Points, in no order, along strands that fork, close into loops and pass close to each other.
Two points are linked if the straight distance between their rows is under 71. Some points are linked to none.
j509: [-11   5  14   8 -45  27  -8 -21   3  -9  -3 -24  14  47  29 -27 -43  -7
  24  40  19 -25  32  30 -17 -23  18   1  28]
j554: [ -5  -5 -20 -27 -16  16  21 -24  19  14 -28   8  25 -11 -47 -38 -10  -1
 -13 -48 -11 -10   5  20  28  19 -31   4  22]
j987: [ 14 -28  25  33   7 -26 -21  -1 -15 -10   4   1  -8  25  35  28  11  -8
  -3  17  25 -13  13 -21 -12 -18  16  16 -30]
j700: [ -1   7 -20  -7  -4  10   2  -1  12  22 -19  -4  -8 -11 -11   8  -2  21
   5   5 -11   6  13  -6  -9  27 -12   0  16]
j606: [ -1  -4 -20 -44  21 -29  14  28  -2  -5  36  -5  -7 -52 -26  18  24  18
 -27 -13 -43  25 -52  -3  14  -8  -2 -42   0]
j93: [ -7 -11 -13 -29 -28  23   8 -26  25  12 -22  16  29  -1 -46 -50 -28 -20
 -20 -34   5  -8  13  29  19  22 -15  18  12]
j276: [ -3  11 -27 -18  19  -5   5  18  -1   2  -2  -9 -11   5   0  10  25  19
 -10 -17 -29  12 -41 -23 -12  15 -14 -15   3]
j405: [  0  -7 -21 -33  -2 -22  20  23   5 -14  36   0 -10 -78 -28  10  16  19
 -19 -15 -43  29 -39   7  18  -4  19 -29  -7]
j399: [ -2  16   2  -1 -46   8  -6 -25  -7 -14  11 -42  20  38  43 -13 -31  14
  28  45   7  -8  32  20 -15 -40  11  -8  38]
j44: [  8 -16  -1   3  19 -23   6   7  -8  14  -7  20 -18 -15 -13  16  14  13
 -13 -13  -2  11 -16 -20   4   3   1   7 -11]
j601: [ -2  -3  14  20 -18 -13 -20 -15 -19 -18  17 -12  -1  30  46   6  -8   1
  11  24  17  -6  21  -3 -15 -45  16  -6   8]
j138: [-11  -9  26  46 -22 -10 -24  25  -7 -25  22 -28  -4  27  70  30 -10   3
  56  50  24  -6  10  31   4 -34  38 -10 -11]
j785: [ -7   1 -37 -30  13  -7  15  16   4   8  -6 -16 -12 -14 -13   1  21  37
 -23 -33 -30   6 -60 -26  -5   5 -14 -13   6]
j989: [ -4   0  33  19 -14  -5 -13 -16   7 -32  -3 -28   6  40  55   7  -6   9
  54  16  27 -16   6  15   3 -22  -2  12  23]
j527: [  4  -4   1 -16  36 -28  14   0 -23 -11   5  13   2  15  -6   9  23   0
 -29 -44  -2   7 -22 -25   9 -22 -16  -6   7]
j765: [ -2   2   3  10 -13  30 -10 -16  11  20 -32   1  17  26   1 -29 -30 -15
   2  24  26 -21   9  -5 -11  14  -2  38  -1]
j518: [ -9  12 -29 -12  -2  14   6   8 -15   7  15  -9  -9  21  21  -2   3  -2
 -15  -5 -14   4  -8 -20 -25   2  16  -4  -6]
j680: [ 14 -16  14   5  21 -34  -5   6 -18   2   5  17 -14  -1   3  32  15   4
 -14  -7   9   6  -3 -33  -3  -4   0   5 -20]
j456: [  3  12  -9 -10   0   7  15 -24 -15 -25  27  -4   8   9 -10 -26  17 -28
 -12 -25 -27  -9   5  12   0 -12  -3 -13  17]
j320: [ -9 -20 -14  23   7   7   2  32  35  32 -19   9 -22 -54 -46   6   9  34
  12  -6  -1   2 -30   7   8  29   8   0 -29]
j622: [ 13 -13  16  -3   8 -13  -5 -17 -28 -13   5  21  -3  21   0 -10  -1 -12
 -33 -18  19  -7  -1 -21  -9 -31   9  12 -13]
j730: [ -7  -8 -30 -29   9 -13  30  -4  -8   2 -18  -7   2 -16 -30 -16  16  21
 -30 -54 -21   1 -58  -9  22  -7 -15  -7  18]
j128: [ -8   2  18  25 -15 -16 -19  13 -18 -28  27 -18  -3  29  60  31   7  -3
  28  36   7   1  13   9  -8 -30  22 -17 -11]
j408: [ 12  18   1  -4 -32   4 -15 -33 -11   1   1 -25  14  27  36  -6 -33  12
   6  44  11  -1  41  -9 -19 -23   6   7  20]
j772: [  2  29  10   5   5 -14  -8  35  13  -1  -3   8 -14 -25   6  39  19  14
  28  19 -26  29  -1  14   6  31 -30 -35   3]
j49: [  3  -2  31  25 -10  -3 -25 -20  -4 -22  -2 -15   4  39  47  -4  -7   1
  23  19  31 -11  13  -2 -10 -33   2  16   5]
j931: [ -7  -8  14  14   2   7   7 -12  11   9  -4  22   2 -16 -34  -7 -12 -18
   5 -10  25  -7  25  16   7  12  -3  22   6]
j612: [ 14 -21  -3  19   9   8 -12  -3 -14  30 -16   3  -8  16  14   1  -4  -7
 -21  16   9 -15 -16 -34 -18   0  11  29 -33]
j583: [  4   2 -30 -40 -25  21  12 -25  -1   4  -7  -3  15   8 -18 -49 -12  -5
 -29 -23 -23  -2  -4   2   0   6  -2   5   6]
j933: [  4   3  16  -8  -9  11  -7 -32  -8   4 -34  25  22  31  -4 -41 -13 -20
 -18 -18  27 -13  -3  -6   1  -1 -11  21  -7]
j913: [  7  27  -8 -25 -16   5  -8 -24 -20  -7  14 -32  14  31  28  -2 -11   2
  -7  25 -14  -2  25 -15 -19 -24  -2 -11  28]
j381: [ -1 -10   8  14  16  -5   6  24  26  19  -3  20 -12 -66 -48  23   0   6
  17  -2  19  16  17  25  16  29 -10   2  -4]
j505: [-14 -20  31  51  -8   1 -18  15  11 -21  11 -25   1  21  48  27 -14  -6
  57  47  38 -21  16  32   1 -16  28  14 -12]
j404: [  7  26 -19 -20  -1   2   3 -17 -22 -23  38 -33   8  21  22  -2   6 -13
  -5  15 -30  -7  13  -1 -18 -18  -3 -26  27]
j443: [ 15   3 -22 -52 -22   8  16 -32 -11   6 -21   7  26   4 -28 -58 -21   1
 -44 -33 -11   1 -16  -8  11  -2 -12   5   5]
j880: [  1 -18  25  44  17   5 -16  13   7  18   4  13  -8 -22   1  31  -2 -19
  18  35  20  -8  21   1   0  10  13  24 -25]
j415: [-18  -6  25  38   4   7 -13  10  19 -11  -4 -16  -3  14  31  24 -14  -8
  45  37  37 -19  20  20   2   2   9  20   5]
j395: [  2   7  -1  -8  -5  18   3 -23  -1  16 -46  16  19  16 -18 -38  -6  -5
 -19 -22  14 -12 -10  -7   9  12 -21  19   6]
j365: [ -7 -15  -5   6  -5  20   5 -11  12  21  -7  23  -6 -11 -32 -19 -14 -10
  -7 -14   8  -7  11   4   2  14  11  25  -9]
j178: [ -2  -3   7  24  17   1  -7  47  37  25 -14  19 -18 -66 -44  19   8  22
  21   5   4  22  -9  21  15  30  -1 -18 -30]
j152: [  1  -7  28  34  16  -1 -11  27   6  -1  19  20 -11 -24   0  30   8 -18
  26  26  17  10  26  14   7  10  17   2 -32]
j420: [  3  12  -6 -10   2   0  19 -22  -7  -8  -2   4   9  -4 -23 -19  16 -11
 -10 -40 -16  -1  -1  10  20   4 -19  -5  22]
j694: [ -3   6 -30 -25 -14  21   7 -10  -6  11   0   0  -2  11  -6 -29 -13  -1
 -29 -15 -17   2  -4 -12 -14   9   8   7   0]
j287: [  0  -9  -1  -8   2  -8  17  29   1  -8  29  20 -13 -59 -28   5  19   7
  -6 -16 -24  30 -10  11  14   0  23 -19 -22]
j766: [ -4  11   3  13   5 -13 -15  21  -5  -7   0 -17  -5  28  47  34  14   3
  18  19   1   7  -3 -24 -15   8  -3  -3 -13]
j447: [-11  19 -26  -1  -3  31  11  32  36  -8  16 -11  -1 -40 -21  -5  16   1
  23  -3 -42  11   1  29  17  42   3 -33  -2]
j283: [  3 -11  -7 -22  30 -24  22  -7 -20   1 -14   9   7   1 -19  -6  15   5
 -31 -55  -3   6 -43 -18  21 -22 -14  -8   8]
j426: [ -6   3  11   3 -30  36 -13 -25  16  11 -26   3  24  41   7 -47 -45 -23
   5  27  29 -26  22  13 -15   6   4  25   8]
j896: [  8 -25  -1  18   5  15  -5  -6   1  33  -7  15 -13 -10 -15  -4  -5  -7
 -12   9   4 -11  -1 -16  -3   8  16  32 -24]
j80: [-17  12  23  18 -13  18  -1  -4  12 -30   2 -23   5  31  37   6 -13  -1
  51  23  21 -17  23  30   2  -5   6   6  28]
j427: [ 16 -24  28  43  12 -16 -20   8  -7  11  -2   7 -10  -4  16  34   9 -11
   9  27  16 -13  16 -15  -1  -1   0  31 -23]
j760: [-18   5  13   7 -34  35 -11 -20  18  -8 -12 -12  23  53  19 -42 -43 -17
  22  28  32 -27  21  30 -18  -5   8  15  22]
j541: [  1   6   8  -1   5   5   4 -17 -20 -18  17  11  -5  20   2 -14   5 -17
 -17 -15   0  -7  12  -1  -8 -25   9  -4   0]
j701: [  4 -14 -11  -9  12  -9   7  -3  -9  22 -21  15 -10  -6 -18  -4   2  21
 -23 -16   1   5 -26 -31   0   0  -5  13  -8]
j604: [  5  -4  -6 -24  43 -38   5  21 -15 -13  19  10  -4  -4  -3  29  30   8
 -28 -28 -17  12 -36 -22   6 -16 -11 -27  -3]
j946: [ -1  17  -9  -3  14  -9  -3  21  -2   2  -8 -12 -13  18  26  27  22  17
   9   3 -16   9 -13 -27 -14  17 -17 -13   6]
j102: [  6  26 -24 -39  10 -24  -8   4 -21   3  38 -20   1  -3  14  36  10  -2
 -10  25 -35  17   2 -15 -12  -4 -13 -34  19]
j668: [  3   9 -13 -35  40 -35   3  30 -11 -11  34  -4  -5 -21  -8  32  28   5
 -22 -11 -31  19 -43 -10   4  -7  -9 -41  -8]
j30: [  5   6 -12 -19 -11   6  16 -20   8   7 -22   3  10 -13 -36 -18   0   0
  -7 -35  -8  -1  14  11  22  19 -33  -1  30]
j530: [  4  -3  17  26  -5  13 -17 -13  -5 -10 -19  -4   6  49  43 -10  -8 -13
   5  11  27 -24  -2 -17 -23 -16   3  22 -11]
j230: [ -3 -15  15  25  13   2   8   7  19  20  -1  22  -3 -47 -52   7  -8 -12
  10  -8  31   3  20  23  11  16  -7  21   0]
j81: [  3  -8 -10  -6   3   3  11 -12   3  25 -44  10  -1   1 -21 -24  -1  17
 -23 -24   2   0 -26 -17   7  10 -15  17  -2]
j261: [  2  20 -15  -8   5 -11  -4  16  16  12  -9  -1 -19 -25 -11  28  15  26
  13   5 -25  16   4   3   5  31 -27 -26  16]
j942: [ 14 -19  -3 -36 -27  -2  16 -30  -5  21 -37  27  23 -16 -45 -50 -24   1
 -39 -31   7   0 -16   2  21   2  -8  20  -1]
j812: [ -3   1 -24   3   4  14  -6   9 -15  21  -1  -5 -11  21  28   8  -3   3
 -17   3   1   3 -15 -36 -30   5  19  14 -25]
j100: [  0  17  31   9   8 -24  -8  -4  -4 -31  12  -2  -1  12  33  24  20  -5
  25   5   6   4  16   4   8 -12 -16  -9  17]
j649: [ 22  19 -20 -22   7  -7   9 -33 -23 -30  40 -25  17   8  -9 -22  13 -26
 -15  -3 -40 -12   9   9  -9 -18 -10 -22  27]
j539: [-17  25 -10   4   8  31  10  33  29 -14  13 -14   5 -23  -9   4  -3  -7
  34  16 -23  10  22  46  12  42   3 -27   3]
j380: [  5   5  26  20  15  -5   0  39  10  -9  22  27  -7 -48 -12  21  16  -9
  17   4   5  27  17  16  11  13  13 -13 -29]
j533: [-18  13 -13   7  -3  27   7  15  25  -2   1 -14  -2  -4  -2   8 -14  -7
  31  24  -3   1  30  25  -1  38   1  -9  15]
j221: [ -9  13  -9  -5 -12  20   4  -5   8   5   1  -9  -8   1   1   5 -12  -2
  10  15  -8   1  34   4  -6  23  -1   0  18]
j248: [ 13  -8  25   7  -2  -3 -10 -31 -20   0 -16  25   8  28   0 -30 -11 -18
 -27  -3  30 -16   2 -16  -5 -24   4  24 -15]
j254: [  5  -7  18   8  16 -16   9  32   0   0  19  27 -15 -47 -17  23  20   3
   1  -6 -11  34   0   3  13   4  17 -17 -31]
j981: [-14 -13 -20   2  -9   5   8  29  30  20  -9   3 -19 -52 -32   1  16  38
  -2 -18 -22  10 -44   3   8  20  15  -7 -21]
j619: [ 14 -15  21   7  14 -30 -13  -9 -23 -12  15   9  -6  21  17  22   8  -7
 -17  -4  21  -2   9 -25 -11 -38   7   6 -16]

How many points has the smallest loop of links through each point below? Write - if it is on no loop.
j601: 8
j248: 9
j649: -

A piece is two or more points that can be reached from each other along the links. Count, over all rows, the pieces, the separate loops (a circle has one, a figure eight two, a Y none), the forks (points with three links) and the tips (points with one).
pieces: 4
loops: 2
forks: 4
tips: 8

Name the points in between on the shortest way along the links from the first point to the second, in order.
j443; j230: j583, j694, j518, j812, j612, j896, j365, j931
j880; j606: j152, j380, j254, j287, j405
j931; j981: j230, j381, j178, j320
j426; j395: j760, j509, j399, j408, j913, j404, j649, j456, j541, j622, j248, j933
